Points on a hilly landscape, in no order, each with its height.
A ball rolls from a point to whichever of its 2 nearest points has the largest drop for the distance, and stops where none of them is lower. Distance is the straight distance between rows; heights are no part of it.
J309: [-16,-7,8,-17,-9,4,-12,3,-15,-1,-2,-3,15,5,20,24,14,-17,-20,-4,-9,-24,9,-13,7,9,-6,-18,-12,7,10,14,1,-3,1,-3,-14,10,11,-3,-16,1,14,12,-10,-28,11]  h=432
J218: [4,-11,-27,14,16,22,8,-30,18,-24,-20,27,-17,-8,-19,-2,0,-3,20,-20,12,10,-15,-3,2,-6,-26,21,-24,18,-20,-10,-9,-15,12,-10,-4,-6,-7,-21,-1,-4,5,-4,6,18,-8]  h=327
J689: [-12,19,5,6,3,37,18,3,11,-4,-3,-14,10,-24,-46,-24,15,18,0,-13,3,17,1,10,1,-5,0,23,29,-14,-5,-1,19,-11,-2,0,12,-14,0,16,31,-14,9,-13,-8,16,-11]  h=161
J170: [18,-19,-7,-8,-13,-4,3,-16,-2,-23,-3,26,-15,17,16,16,-16,9,-2,-11,-5,-2,8,16,6,-16,-3,6,-21,12,-12,-18,-9,-5,13,-18,-14,-5,-5,-11,6,20,0,6,-5,-5,-18]  h=213
J766: [7,12,-7,4,-23,-11,-20,4,21,2,4,4,-10,-4,5,2,-9,-5,-5,5,9,1,-2,-17,-7,-11,9,-10,-5,-18,0,-3,-2,7,-9,-2,15,-13,-29,-11,1,-5,15,-4,-16,9,0]  h=276
J205: [-8,7,-19,10,14,-7,-11,-16,21,19,0,9,0,5,5,-32,6,13,-3,-3,12,11,-14,-4,-19,19,17,5,7,5,-12,-17,-2,11,-4,-2,-1,18,-17,-23,6,18,6,-16,14,24,-13]  h=277
J787: [6,-25,6,-4,-16,4,11,-2,-9,-1,-6,-4,26,14,37,9,2,14,3,-12,2,14,1,12,3,5,-16,6,-3,26,-6,5,7,1,31,-9,-30,-6,12,21,-9,20,-21,19,12,-7,-9]  h=495
J640: [1,-1,48,3,20,-6,-5,25,15,1,-1,-5,12,-21,-7,-2,-10,3,1,-15,-4,8,3,-1,-16,-21,17,18,13,-12,7,1,19,-4,4,10,12,-4,-17,27,0,6,-1,-3,5,16,-5]  h=357
J855: [15,25,-26,5,-2,-24,14,-1,-3,12,13,-11,-3,9,-6,4,-15,-7,8,1,5,-3,-24,13,20,-6,9,-10,-4,-13,31,6,1,-7,-20,10,23,13,-5,-21,-2,-31,3,-15,-1,-13,-33]  h=180
J292: [4,4,18,11,6,-6,4,17,6,-6,-3,-2,-17,-9,7,-6,19,26,-8,-6,18,30,18,4,-7,15,-14,6,3,7,-16,5,9,13,0,3,-7,25,-20,12,7,40,6,-16,12,19,9]  h=265
J600: [-6,4,-3,-23,7,-17,-11,-5,-7,-7,2,12,-7,0,6,13,-3,21,-6,-29,8,-26,-13,14,-13,14,-22,-11,-9,6,6,-3,-6,-29,-10,-10,-17,14,22,-25,-15,12,4,-14,-13,-20,-3]  h=396
J344: [-16,-10,24,18,-7,5,-15,10,-1,3,-12,-26,17,-13,-7,-13,29,-11,-11,9,-10,-1,17,-21,9,13,12,-7,1,-22,8,30,-3,17,-7,12,-4,14,15,8,-4,11,19,6,-4,-10,22]  h=153
J432: [-2,8,6,9,0,-22,-27,13,18,13,-2,16,-15,6,10,3,-1,-14,-19,2,5,8,-5,-16,-9,-26,21,-1,-22,-13,-16,0,3,11,4,-3,20,-10,-36,0,-18,2,-5,12,-6,7,27]  h=306
J52: [-3,7,28,4,8,-7,-14,35,4,14,-1,-14,10,-18,-3,8,-2,-15,2,1,-8,-6,7,-15,-2,-18,6,-2,6,-25,12,7,5,8,-2,12,25,-6,-8,17,-12,-10,-8,5,-13,3,7]  h=382
J509: [30,-10,-14,-3,-12,-8,8,-12,-36,-9,27,1,-18,1,8,18,-4,-8,-1,2,-9,-27,5,35,18,-7,-8,-8,-14,-1,15,-4,12,-7,9,1,-7,5,30,-9,6,8,-18,0,-34,-20,-1]  h=644
J794: [-11,-1,-5,10,1,2,-3,-12,-9,-16,-26,15,14,25,-27,9,4,8,5,-6,4,-3,16,2,-1,8,-1,15,18,-4,-17,-1,-13,-12,5,-4,-20,5,4,-3,2,1,14,-3,16,-7,16]  h=269
J717: [8,-14,11,14,28,10,-3,13,8,1,0,-4,11,11,9,5,2,-6,-12,4,9,19,8,-10,-1,1,6,4,0,10,-11,8,3,18,12,3,-4,-10,-12,32,-3,-5,-1,-2,26,20,9]  h=379
J976: [13,-9,-6,7,-11,24,0,-1,6,-7,1,17,-15,-4,-7,-2,-7,-7,17,8,5,2,18,-9,17,-29,4,14,-8,-13,-7,-22,-7,6,3,-16,16,-37,-25,17,4,-17,-2,8,4,-1,7]  h=167
J687: [-10,-6,-16,-3,-29,-9,-6,-3,-19,17,15,-6,-21,-22,25,11,5,-13,-28,20,-18,-7,10,-15,5,-7,-25,-23,-27,4,8,15,-2,9,-7,-5,4,12,16,14,-12,7,-8,20,-32,-24,15]  h=142
J469: [2,21,-5,22,6,-11,-11,-13,5,5,-14,5,7,6,-32,-10,4,-7,3,-15,18,-1,-5,-8,-11,2,4,15,17,-17,-7,-3,-20,0,4,9,-16,4,3,-12,2,-4,21,1,17,-11,14]  h=298
J671: [0,15,27,-3,14,0,4,17,23,-2,6,7,4,-18,-6,-7,0,1,10,-13,9,11,-13,-5,-18,-8,-5,16,18,3,-5,-3,9,-12,14,3,-1,-8,-19,16,-3,-8,-19,-3,1,28,-7]  h=336
J45: [1,21,-9,-6,4,-23,7,1,4,15,1,2,-14,10,11,8,-2,10,-9,-10,16,-29,-15,7,-5,23,-10,-27,-2,-7,18,3,-4,-15,1,0,0,17,3,-24,-4,-6,2,-16,-4,-11,-1]  h=419
J351: [-14,-19,-15,-3,-16,-3,-12,-5,-29,-3,3,-26,10,-6,23,34,4,7,-19,12,-20,-4,9,-3,3,5,-17,-22,-6,16,16,11,0,-3,-5,-5,-9,27,25,8,-19,1,6,20,6,-30,6]  h=448
J929: [-1,-4,19,7,-9,0,0,-1,18,2,8,1,6,-8,27,-10,0,0,5,2,16,14,5,-1,-15,-2,-5,3,-1,12,-6,7,3,6,20,-12,-10,-10,-7,29,-8,25,-21,6,-8,21,19]  h=288
J715: [26,3,-25,-2,14,-26,8,9,-14,8,9,-11,-13,28,10,6,0,-17,-23,3,11,20,1,-16,9,-12,-9,-12,-6,5,-8,12,6,18,-4,9,10,8,-8,15,-8,-14,-3,-3,3,12,10]  h=286
J263: [-24,-14,-13,1,42,-7,3,-14,11,-2,-6,15,-12,6,-5,-17,0,-1,9,-12,19,31,-9,10,-22,19,-14,25,-1,36,-28,-9,19,-7,15,-8,-24,17,6,4,-13,39,-7,-12,1,1,9]  h=411
J544: [-13,-16,12,1,-3,-7,-29,-6,7,-2,0,7,-1,6,31,10,9,1,-27,-4,6,1,-15,-3,-12,5,13,-3,-28,20,-6,11,2,4,20,-12,-9,12,11,1,-22,29,12,21,7,-11,32]  h=343
J523: [-5,27,12,13,-6,27,8,14,25,2,-7,-15,14,-28,-38,-21,4,15,2,-20,-4,2,8,-1,0,-13,13,32,33,-19,2,0,-2,-6,1,18,16,-15,6,11,25,-5,20,0,8,13,-26]  h=124
J283: [-7,-9,42,17,-9,0,-12,15,2,-8,-8,-24,12,-2,1,-1,21,7,-12,-5,-1,25,25,1,-2,8,4,-4,8,-9,2,29,4,11,0,2,-17,24,10,10,-5,28,20,1,11,-2,25]  h=198
J44: [-1,11,-1,-13,-5,-1,-3,9,6,20,16,-13,-13,-25,16,7,-3,-16,-4,24,-6,-34,-10,-12,-6,4,-5,-20,-5,-5,21,2,-1,7,-9,-4,10,-4,-6,-9,10,-8,-8,3,-18,-6,6]  h=417
J172: [-26,8,-4,11,15,18,6,-7,2,1,-21,15,9,-5,-45,-10,23,11,-9,-11,3,32,7,18,6,19,-19,30,8,-5,-21,-17,3,-12,-7,-18,-13,23,-11,13,14,17,13,-5,11,16,11]  h=187
J578: [-17,-20,17,-19,-14,10,-3,4,-20,-20,-23,-12,31,12,2,24,14,4,2,-7,-9,7,25,4,15,11,-6,1,21,16,-3,17,18,-7,1,17,-27,5,21,12,-18,12,5,23,17,-21,15]  h=513
J23: [1,-12,-10,4,-8,-10,-8,3,-17,14,11,-26,2,-10,23,17,10,-3,-20,16,-6,-2,-6,-4,3,3,-8,-31,-8,15,5,15,-5,10,10,-2,-8,18,20,21,-15,-3,0,11,14,-10,26]  h=463
J321: [7,-3,-18,5,13,-6,-1,-2,13,12,7,2,-7,9,19,-13,1,-2,-11,12,6,7,-4,-20,-5,10,23,-11,1,5,0,-9,-5,27,-6,5,21,0,-21,-10,8,9,12,-20,24,10,-21]  h=249
J402: [-37,12,19,-13,1,5,-6,-4,-8,-2,-21,-5,30,3,-21,-21,28,-4,-3,4,-4,-6,13,-4,7,36,-2,6,15,-13,4,-1,-3,-9,-18,9,-17,26,15,-19,-1,10,14,-3,-7,-14,9]  h=38
J427: [17,22,-11,-9,-7,-2,9,5,-17,7,33,-13,-4,-17,-6,9,-4,-1,25,15,-7,-19,-15,7,-14,-5,-6,-9,7,1,5,4,7,-7,2,15,25,-3,3,0,-7,-13,-36,1,2,17,-9]  h=406
J832: [3,-5,39,15,4,-1,-13,6,20,-6,-1,0,6,-3,-5,-9,13,9,-15,-8,13,29,17,-6,-10,1,9,10,-3,-11,-17,16,4,13,3,0,-11,14,-14,12,-4,31,11,-11,8,8,25]  h=235
J354: [12,19,-25,18,-14,-10,0,-8,-26,16,21,-21,-8,-5,9,-2,4,24,4,26,6,0,20,5,-10,14,-8,-15,19,-13,-8,-1,0,12,-13,11,5,30,-1,-5,-9,4,-6,-11,11,10,-6]  h=602
J782: [10,1,-17,10,-5,20,4,-24,-1,-25,-12,28,-8,4,-23,11,-5,6,25,-23,9,3,3,8,10,-21,-17,22,-8,2,-15,-11,-18,-24,15,-8,-17,-14,7,-14,1,-1,9,9,7,-4,0]  h=340
J557: [-11,2,18,8,6,-13,-31,2,12,18,9,8,-5,3,19,8,7,-15,-21,4,0,-1,-15,-18,-10,1,15,-4,-20,-4,-5,9,-3,11,15,-3,2,6,-21,-2,-16,5,9,11,-14,-4,31]  h=331
J113: [11,-17,-1,-15,-2,3,5,18,7,19,14,-6,-4,3,11,4,-10,-14,-18,18,-17,14,12,-10,12,-20,7,-12,-8,1,7,-8,-7,13,-3,-3,21,-15,5,22,-14,-22,-17,20,-23,-10,19]  h=50
J840: [-24,19,13,-18,-2,-4,-14,-6,-7,-1,-2,7,9,-5,11,13,18,-7,-5,-10,7,-24,-2,-11,-5,12,-22,-5,-4,-3,9,7,1,-21,-9,5,-18,18,6,-28,-7,8,11,-4,-15,-25,11]  h=416
J101: [-7,6,8,8,-14,1,-6,9,15,1,-9,3,10,-15,-36,-8,-7,-15,19,11,-8,-20,8,-10,-7,-14,18,5,11,-31,10,-9,-21,2,-4,14,12,-35,-5,0,13,-15,0,10,-3,-4,-2]  h=204
J392: [-27,-9,19,-9,-16,-8,-17,0,-8,-14,-3,5,-3,-4,44,18,7,23,-21,-10,-2,14,-13,3,-16,19,4,-4,-9,17,7,9,-2,4,14,-1,-13,23,2,3,-20,43,7,24,22,-14,19]  h=321
J980: [15,16,-25,-10,19,-38,21,18,-12,1,0,-8,-24,18,5,5,-9,-9,-3,-3,-1,-7,-18,-7,4,0,-5,-17,-9,8,9,1,9,9,-10,11,24,3,-15,-1,-15,-12,-10,-18,27,9,-29]  h=178
J945: [-27,-3,2,10,16,-4,1,-8,-2,8,-17,12,10,8,-27,-28,7,17,-7,-5,0,34,8,17,-9,34,3,16,18,3,-20,-10,8,0,-16,-19,-18,31,-3,6,4,29,13,8,2,2,9]  h=154
J841: [6,2,-2,10,7,19,9,12,-15,1,-9,-11,9,7,-9,9,5,12,6,-1,8,1,31,1,2,-1,-18,8,19,-1,-18,13,13,0,6,-1,-22,7,-13,11,12,-9,1,-1,8,15,9]  h=239
J583: [-23,17,26,-5,2,-2,-6,21,12,6,-2,-15,19,-20,-31,2,12,-10,10,1,2,-15,-9,-9,-12,-4,0,2,16,-16,9,22,-7,-17,-16,29,4,-9,7,-6,7,-18,-4,-4,-20,5,-4]  h=261
J337: [5,-13,4,5,14,1,0,29,8,10,2,-10,10,-9,17,-1,-11,-3,-16,5,1,23,0,-14,2,-1,13,4,4,8,0,3,9,28,3,11,22,5,-13,35,-1,2,6,0,30,18,-18]  h=363
J811: [14,-30,4,-1,28,0,8,-3,-4,-11,-14,21,-1,27,-3,1,-10,-4,-2,-7,-9,-22,-15,4,15,-6,16,14,3,1,0,-8,-8,-12,19,-8,-4,-21,15,-7,-11,-18,-6,7,1,-25,2]  h=341
J530: [0,-2,36,-2,7,-11,-6,18,21,9,12,2,-1,-4,19,-9,-2,-4,4,-2,8,9,-16,-4,-14,-4,6,13,-7,4,1,-3,9,9,31,0,0,-16,-18,20,-20,12,-31,18,1,15,2]  h=311
J92: [-7,-3,13,-3,33,1,-7,-6,-3,-7,-20,19,9,17,-11,5,-8,-16,-15,-2,-16,-31,-15,-11,3,2,14,11,5,-3,20,0,-11,-14,9,-11,2,0,10,-14,-15,-14,8,5,4,-27,14]  h=360
J920: [27,-1,-10,8,12,-23,2,-6,8,-16,-4,24,-13,20,-15,0,-13,-14,-8,-15,4,-8,-25,10,22,-12,9,-6,-10,-10,9,-2,-13,-6,-15,-2,13,-13,1,-19,-3,-18,7,-16,-12,-15,-6]  h=571
J894: [-7,27,3,-6,-1,13,0,10,6,1,13,-17,3,-26,-22,-22,-5,23,2,-14,12,14,-2,9,-10,10,-6,3,23,-7,-5,-3,14,-14,-10,16,5,-3,1,13,21,-15,3,-14,-7,27,-21]  h=134
J626: [12,-18,-9,-7,20,2,16,9,5,-3,-4,22,-9,16,14,7,-16,-14,3,10,-20,13,-6,-13,6,-14,11,1,-19,23,-1,-24,-2,12,2,3,23,-15,-13,15,-2,2,-9,-6,23,6,-26]  h=197
J20: [-5,-1,11,10,12,29,23,7,7,-2,-15,-7,17,-9,-24,-9,15,19,-5,-13,9,16,26,6,7,4,-24,27,19,-13,-16,2,11,-11,-11,-11,-13,12,-13,22,19,14,9,-9,7,18,9]  h=214
J280: [-7,-8,-22,-1,21,30,6,-16,21,-18,-13,13,-17,-11,-8,-7,10,1,18,-11,7,10,-18,-12,1,11,-17,13,-16,11,-11,-18,10,-2,3,3,14,-5,-12,-14,9,-10,3,-19,24,32,-27]  h=313
J624: [-7,-7,14,-3,28,-15,-13,-15,2,-2,-12,12,2,16,-3,1,-2,-9,-10,-12,-2,-16,-16,-7,-5,12,8,16,-2,2,0,12,-6,0,9,-4,-6,23,11,-23,-22,3,16,-1,4,-27,28]  h=377
J664: [-15,-22,5,2,30,-9,-10,-17,3,-3,-15,13,4,7,4,-9,-3,1,-4,-9,5,13,-10,3,-21,21,4,14,5,19,-12,5,5,-2,24,-7,-19,22,9,-9,-12,16,0,-2,11,3,21]  h=397
J543: [-12,-6,1,-15,-35,1,-9,-1,-7,-19,4,9,-9,-13,33,22,1,10,-10,13,-20,-20,13,0,-5,4,-6,-17,-10,4,12,-3,-10,0,-18,-10,-8,8,4,-17,4,27,9,18,-20,-23,-5]  h=630
J251: [17,16,-14,-15,20,-34,21,12,-12,13,-2,3,-5,15,8,9,-18,-10,-4,-2,-4,-4,-24,5,17,-13,10,-16,-12,-5,27,-1,-4,-1,-24,8,38,10,-7,-5,-8,-16,-6,-14,-3,1,-23]  h=138
J709: [-7,-17,-4,-11,-5,19,4,-10,-22,-5,-13,-10,8,19,-10,11,11,-7,14,7,-12,-23,12,4,15,6,15,-7,4,0,9,15,4,-7,-4,3,-13,-3,35,-21,20,-9,3,3,-7,-24,10]  h=529
J103: [10,17,-15,18,5,-8,-3,13,-3,7,-9,5,9,13,-28,0,7,-15,-13,1,13,2,5,-12,6,-3,2,15,13,-22,-3,-8,-18,15,2,9,6,-12,-17,9,4,-1,15,-5,20,1,11]  h=324
J858: [0,26,-24,-14,-21,1,6,-13,-4,0,22,-22,-15,-12,-16,-6,4,14,24,0,12,0,-8,15,-14,4,-23,-24,11,0,3,-1,3,-10,-11,15,2,6,14,-14,15,-14,-10,-13,-11,18,-5]  h=381
J288: [-12,7,-23,1,20,15,2,-18,21,-1,-6,16,-6,-6,-20,-23,10,16,4,-9,17,19,-15,-1,-12,15,-9,14,-1,4,-18,-17,4,1,0,-11,1,6,-10,-20,13,1,10,-16,15,29,-19]  h=299
J36: [5,-5,10,11,20,7,17,-3,-4,-2,-15,14,5,22,-29,13,0,-2,20,-4,-4,-6,-10,-1,3,-18,20,14,10,0,0,-11,-15,-11,21,3,0,-26,-8,-4,3,-19,1,7,11,-4,5]  h=320
J281: [4,-1,-11,-13,19,-22,7,10,15,6,-2,9,-8,10,15,-3,-17,-11,-10,11,-14,8,-18,-22,-4,-5,23,-13,-13,11,12,-18,-12,20,-10,2,30,-3,-11,3,2,9,-6,-8,17,8,-21]  h=222
J686: [13,-18,3,0,-18,12,9,-9,-23,3,4,-18,17,4,27,16,-2,12,13,12,-2,3,16,10,2,-4,-11,-10,3,23,-9,5,11,5,14,-14,-26,-4,29,22,-6,4,-24,16,-1,2,2]  h=486
J453: [11,6,-8,-14,4,18,-4,5,0,-8,6,3,-20,-9,-1,-8,-18,-1,15,2,6,1,0,-16,0,-3,0,11,1,5,0,-9,14,19,-1,5,26,-17,-21,8,6,-23,-3,-8,20,23,-27]  h=403
J426: [13,4,-3,5,12,0,4,29,-1,11,-3,-2,12,2,-6,-15,-8,-7,-17,-1,3,15,7,-27,12,-14,17,22,11,-18,-5,-1,-4,24,-10,10,29,0,-18,30,-1,-2,17,-7,22,6,-10]  h=347
J404: [3,-19,-9,3,14,17,15,-7,19,4,3,16,-4,7,18,-4,-10,-6,10,19,0,5,-2,-10,4,-3,-1,7,-11,22,-10,-20,5,15,17,-8,3,-30,-17,14,-2,11,-18,-3,24,13,-21]  h=175
J516: [13,25,-7,-13,17,-24,12,2,-11,17,17,-15,-11,2,0,6,2,-6,5,11,8,-29,-23,12,-13,6,-13,-25,9,-1,12,9,-4,-7,0,13,6,11,9,-10,-7,-19,-16,-8,9,4,-1]  h=429
J188: [-12,23,10,-10,-10,12,1,15,13,3,8,-13,12,-27,-11,-12,-12,14,21,-6,-1,2,-6,8,-17,2,19,4,18,-3,17,-11,8,-7,-13,17,24,-5,9,-3,19,-9,2,-5,-3,22,-40]  h=174
J182: [-10,11,-1,5,-23,-10,2,8,-9,16,9,-26,-2,-25,16,-12,3,22,4,9,10,2,20,0,-19,21,-2,-11,15,-14,-6,9,-4,4,-16,6,-4,23,-2,0,1,9,-3,-11,-17,10,4]  h=612
J878: [13,-1,0,-6,7,24,21,21,-1,-13,-7,-11,-13,-22,0,-8,-14,8,6,1,2,-7,-4,-14,0,2,-6,19,6,10,4,-8,37,13,6,6,28,3,-18,27,4,-4,-5,-13,38,30,-37]  h=392
J112: [19,-15,-5,-7,-7,5,0,-2,-11,16,21,-23,14,-2,22,14,5,-3,-5,17,-6,-14,4,2,3,-2,-17,-17,-5,20,0,13,-3,9,21,-9,-14,-2,24,26,-20,-2,-26,21,2,-6,20]  h=476
J574: [10,-2,-13,10,1,-2,7,-7,-13,0,3,-11,-10,13,5,0,-11,1,-6,2,-13,-32,-4,27,26,10,9,-12,-11,-15,27,5,-5,-4,-11,-9,3,15,27,-33,20,-13,15,-17,-17,-30,-3]  h=551
J238: [-5,-8,1,5,-17,-1,-11,-17,15,-6,-10,24,2,1,9,-8,-6,14,3,-4,11,19,-4,0,-22,1,-1,19,0,18,-25,-1,3,-7,11,-21,-23,1,-19,6,-9,29,-16,11,-12,10,15]  h=263
J654: [-23,-7,22,-2,-14,9,-11,-13,27,-16,-10,12,13,-21,-24,-21,-4,-4,16,-1,-2,5,5,1,-11,-16,4,19,7,-6,-17,-6,3,-23,0,-12,-12,-23,-5,7,1,0,-10,2,-30,11,21]  h=316
J121: [-15,1,16,2,0,4,-12,26,1,10,3,-3,-3,-13,5,11,5,-24,-8,21,-11,-21,4,-19,2,-6,1,-9,-12,-8,19,10,-9,6,-8,1,12,-15,-9,3,-11,-4,-6,11,-19,-13,10]  h=399
J245: [30,10,-17,0,13,5,11,16,-21,-5,2,-10,-9,9,2,13,0,-3,0,0,14,3,12,-10,5,-5,-18,1,2,7,-17,7,7,8,7,2,2,3,-18,1,0,-18,-4,-6,6,20,-5]  h=262
J857: [7,-11,-8,-7,-28,-13,5,-5,-32,-17,11,10,-11,-8,15,30,2,-10,-9,2,-26,-26,2,22,8,-11,-15,-9,-16,-2,17,0,-1,-4,-18,0,-2,15,13,-18,3,11,1,10,-37,-32,-18]  h=637
J189: [-9,32,17,-2,-8,-5,-8,6,19,5,4,5,20,-20,-21,13,-3,-4,22,-8,1,1,-16,1,-6,-3,14,1,2,-13,15,-1,-10,-12,-16,26,24,-12,6,-14,3,-24,12,8,-3,9,-31]  h=216
J415: [-13,-2,9,15,35,13,17,-13,-4,7,-20,11,17,23,-27,-9,13,7,4,8,0,4,-4,7,-7,6,12,22,25,2,-9,-5,2,-5,14,-6,-14,-4,3,-3,10,-10,7,-5,21,10,8]  h=295
J845: [-24,3,22,0,0,9,4,8,-5,11,-20,-27,25,-12,-18,-26,38,-16,0,13,-6,-23,11,-15,6,19,4,4,13,-21,13,23,4,0,-17,24,-11,8,9,-17,8,6,7,-3,-5,-7,3]  h=98
J890: [8,8,-2,-1,1,7,-2,-22,0,-13,-6,21,-2,12,-25,4,-12,5,11,-26,-1,-12,-7,14,5,-7,2,0,1,0,-5,-3,-15,-28,5,2,-12,-12,27,-26,1,-19,11,-2,-9,-18,2]  h=359
J601: [8,-4,-5,4,0,-9,-1,-11,0,-5,-9,18,-1,13,2,0,-8,-26,-20,-6,-9,-26,-7,7,26,-2,9,-5,-14,-21,24,-2,-15,-13,-14,-12,10,-2,13,-25,9,-8,24,-7,-24,-37,8]  h=561
J56: [-7,-30,-1,-6,-14,15,1,0,-17,-10,-21,-16,26,11,1,19,7,-6,10,11,-14,-3,25,0,24,-7,8,-3,6,8,-2,17,7,-2,0,3,-16,-9,26,8,-6,-9,4,14,4,-15,18]  h=521
J569: [-9,-16,27,-6,-11,10,-3,-9,-17,-8,-20,6,38,23,18,7,5,8,-3,-12,0,14,14,7,7,7,-7,16,4,20,-16,1,9,-9,18,-4,-37,-2,13,18,-20,9,-12,22,11,-15,2]  h=504
J596: [-10,-26,-8,-9,-11,4,-9,9,-5,13,21,-22,-8,-20,9,2,0,-19,-18,26,-24,-7,22,-10,9,-20,-11,-18,-25,6,4,10,-2,17,-10,-13,4,-7,22,14,-14,-16,-15,23,-31,-21,16]  h=101
J471: [4,21,-24,19,-21,-10,5,-6,1,16,16,-23,-4,-1,-6,-2,-2,-1,12,5,13,-5,-4,13,9,4,8,-11,-2,-30,14,13,-3,2,-17,15,6,7,-7,-30,12,-30,15,-14,-18,-7,-27]  h=221
J683: [-4,-17,-4,-11,-12,-2,-11,-27,3,-22,-10,25,4,9,17,0,-16,15,4,-14,-4,3,-6,15,-13,-7,3,26,-12,17,-22,-15,-6,-19,13,-20,-22,0,4,-17,-10,19,-10,6,-7,-16,-3]  h=237
J223: [7,16,-23,-15,-26,-33,5,-11,-23,15,26,-1,-26,-8,24,15,3,-19,-28,10,-16,-17,-2,-1,7,-3,-25,-19,-19,-4,16,1,6,6,-15,-10,11,13,16,8,-16,14,-8,12,-30,-10,11]  h=181
J652: [-12,28,-12,-17,-18,1,-12,-15,10,-6,6,3,1,-4,-9,-7,-1,13,8,-15,11,10,-15,3,-11,4,-3,-24,1,-5,-4,-4,-5,-20,-16,-1,-9,-8,5,-19,9,-10,6,-7,-14,14,-5]  h=358
J736: [25,-5,-9,-23,-7,-3,8,4,-2,7,25,-3,-27,5,14,-9,-20,-6,-4,12,-13,16,2,2,4,-19,6,-12,-15,3,2,-22,6,16,-1,-5,23,-24,-12,19,1,-13,-17,13,1,8,-5]  h=100
J631: [-11,1,4,8,-28,-3,-10,-4,-4,2,-2,-19,2,-15,31,3,8,13,-1,21,-7,-13,17,-15,-7,14,-1,-20,-5,-8,15,11,-9,8,-17,2,-1,17,6,-21,10,14,1,2,-21,-8,2]  h=621
J700: [28,-14,-17,6,-17,11,8,-8,0,-18,-2,19,-20,15,5,6,-6,-6,8,-1,1,8,18,3,24,-19,-12,12,-33,2,-15,-18,-11,5,10,-21,0,-20,-25,6,13,-8,3,4,-1,6,-4]  h=188
J304: [0,-24,40,26,16,18,9,0,14,7,-9,-5,26,-3,-3,-8,12,-7,-11,7,4,28,10,3,5,-9,9,9,8,6,-6,26,19,12,12,3,-14,-13,-2,37,-3,3,-1,3,23,7,24]  h=395
J131: [-24,0,16,-4,-4,-12,-2,12,2,-6,0,8,-7,1,24,-4,13,23,-8,-1,13,28,3,11,-18,26,-10,0,6,14,-10,-3,1,4,0,3,-20,30,-3,12,-8,53,3,10,25,2,19]  h=293
J158: [-1,-3,-10,4,-8,12,-1,-5,-15,8,7,-17,6,21,-3,4,0,2,1,11,-7,-15,5,7,7,12,15,-15,10,-6,-4,7,-6,7,-7,1,-5,11,20,-24,20,-17,8,-4,-12,-9,0]  h=539
J117: [-30,9,3,3,15,-7,-14,-12,-7,5,-16,-4,23,15,-31,-22,13,12,-6,-16,3,12,-7,11,-7,32,8,2,21,-10,-12,-13,0,-16,-11,-9,-26,26,15,-11,3,2,13,-12,-4,-5,12]  h=104
J33: [28,9,-18,2,12,-3,6,-6,4,-10,3,18,-21,18,-11,-1,-11,-11,12,-20,-2,5,-17,8,16,-17,-2,-16,-10,-1,8,1,-6,-6,-5,1,13,-17,-10,-15,8,-23,7,-9,8,7,-24]  h=579
J850: [-17,1,0,-23,1,-3,-7,-11,-18,-19,-7,7,-2,9,-10,-4,-8,22,6,-31,-4,-15,-4,21,6,16,-3,-6,6,1,6,-13,-12,-35,-19,-11,-11,2,30,-30,0,-3,10,-6,-12,-33,-3]  h=378
J786: [20,-8,-9,-5,-12,18,-5,9,2,3,20,0,-33,-7,0,2,-21,-7,20,11,-4,6,22,2,2,-24,5,-8,-10,-15,1,-8,3,9,-4,-6,25,-28,-16,6,16,-16,-11,3,-20,6,-6]  h=137
J497: [21,17,-29,3,-5,6,0,-15,-2,-11,14,-3,-30,7,-2,-10,-12,12,23,-8,11,4,-4,10,8,6,-6,-13,-7,7,6,-9,-5,-3,-3,-8,5,0,-14,-26,23,-13,4,-19,11,19,-24]  h=586
J912: [22,3,-14,-8,-4,-8,3,-3,-18,9,30,-12,-16,-8,4,19,2,-16,-3,28,-15,-21,-3,2,7,-12,4,-17,-3,-1,9,0,2,4,-7,8,24,1,6,-2,-3,-12,-21,5,-23,-11,3]  h=427
J807: [16,-31,13,0,12,11,29,-3,2,7,-3,-2,15,28,28,-7,-10,-3,4,12,-10,-3,-21,3,18,-12,10,-1,-5,20,-6,-11,3,4,39,-9,-19,-31,12,18,-11,-2,-25,12,8,-17,-21]  h=112
J386: [25,7,-35,12,-8,3,10,-6,-25,6,18,-8,-23,13,-1,-1,-10,20,10,9,8,2,19,16,6,14,-3,-14,8,5,1,-2,3,13,-5,0,1,14,0,-20,21,-3,2,-17,12,8,-11]  h=593
J339: [-18,11,3,-9,-13,12,-10,-15,24,-14,12,16,-1,-18,-17,-9,-6,6,28,-8,2,19,-22,2,-14,-6,1,-1,0,10,-9,-13,-7,-25,4,-2,-2,-21,-5,-1,10,-13,-8,1,-26,13,4]  h=337
J495: [-22,2,25,-11,-10,4,-10,7,9,-11,-6,-2,15,-12,-13,-5,14,-11,9,0,5,-13,4,-7,-10,1,-7,5,1,-3,-4,13,0,-23,-2,8,-14,-6,6,2,4,-10,-15,4,-37,10,14]  h=294
J549: [-2,9,-7,10,-31,-9,-11,10,17,8,1,-5,-3,-6,-16,0,-1,-20,9,5,5,-8,0,0,9,-13,12,-3,-6,-34,15,2,-19,6,-26,16,13,-13,-9,-22,9,-18,11,-2,-18,-3,-1]  h=243
J957: [-3,3,13,19,-4,14,-9,9,20,-1,-13,-5,14,-20,-29,-20,-6,3,16,-3,0,-3,8,-5,-7,-14,17,23,29,-34,5,-6,-15,8,-1,8,4,-21,-13,14,15,2,16,-7,3,8,-3]  h=166
J77: [30,8,-27,-5,-25,-37,12,-12,-17,-9,16,10,-33,7,16,12,-11,-9,-11,5,-8,-8,-6,13,12,-11,-14,-23,-20,-1,8,-1,0,11,-10,-13,4,4,-5,-10,-9,3,-6,-8,-19,-4,-4]  h=220
J630: [14,-24,5,-1,4,7,18,-26,11,3,8,19,2,16,28,-7,-15,3,14,17,-3,1,-13,15,2,-3,3,-7,-15,28,-6,-18,-5,3,27,-10,-11,-28,3,7,11,7,-20,2,15,0,-9]  h=148
J83: [7,-5,-6,-4,12,5,26,12,-3,7,6,-3,1,-14,15,-5,-14,12,9,10,-5,4,-2,0,-10,2,4,5,11,25,3,-2,20,17,7,10,28,-8,-14,32,9,10,-10,-6,52,26,-24]  h=380

Where does a ball stop that starts at each point below?
J33 -> J807
J664 -> J794
J544 -> J402
J44 -> J113
J858 -> J894
J218 -> J807
J569 -> J807
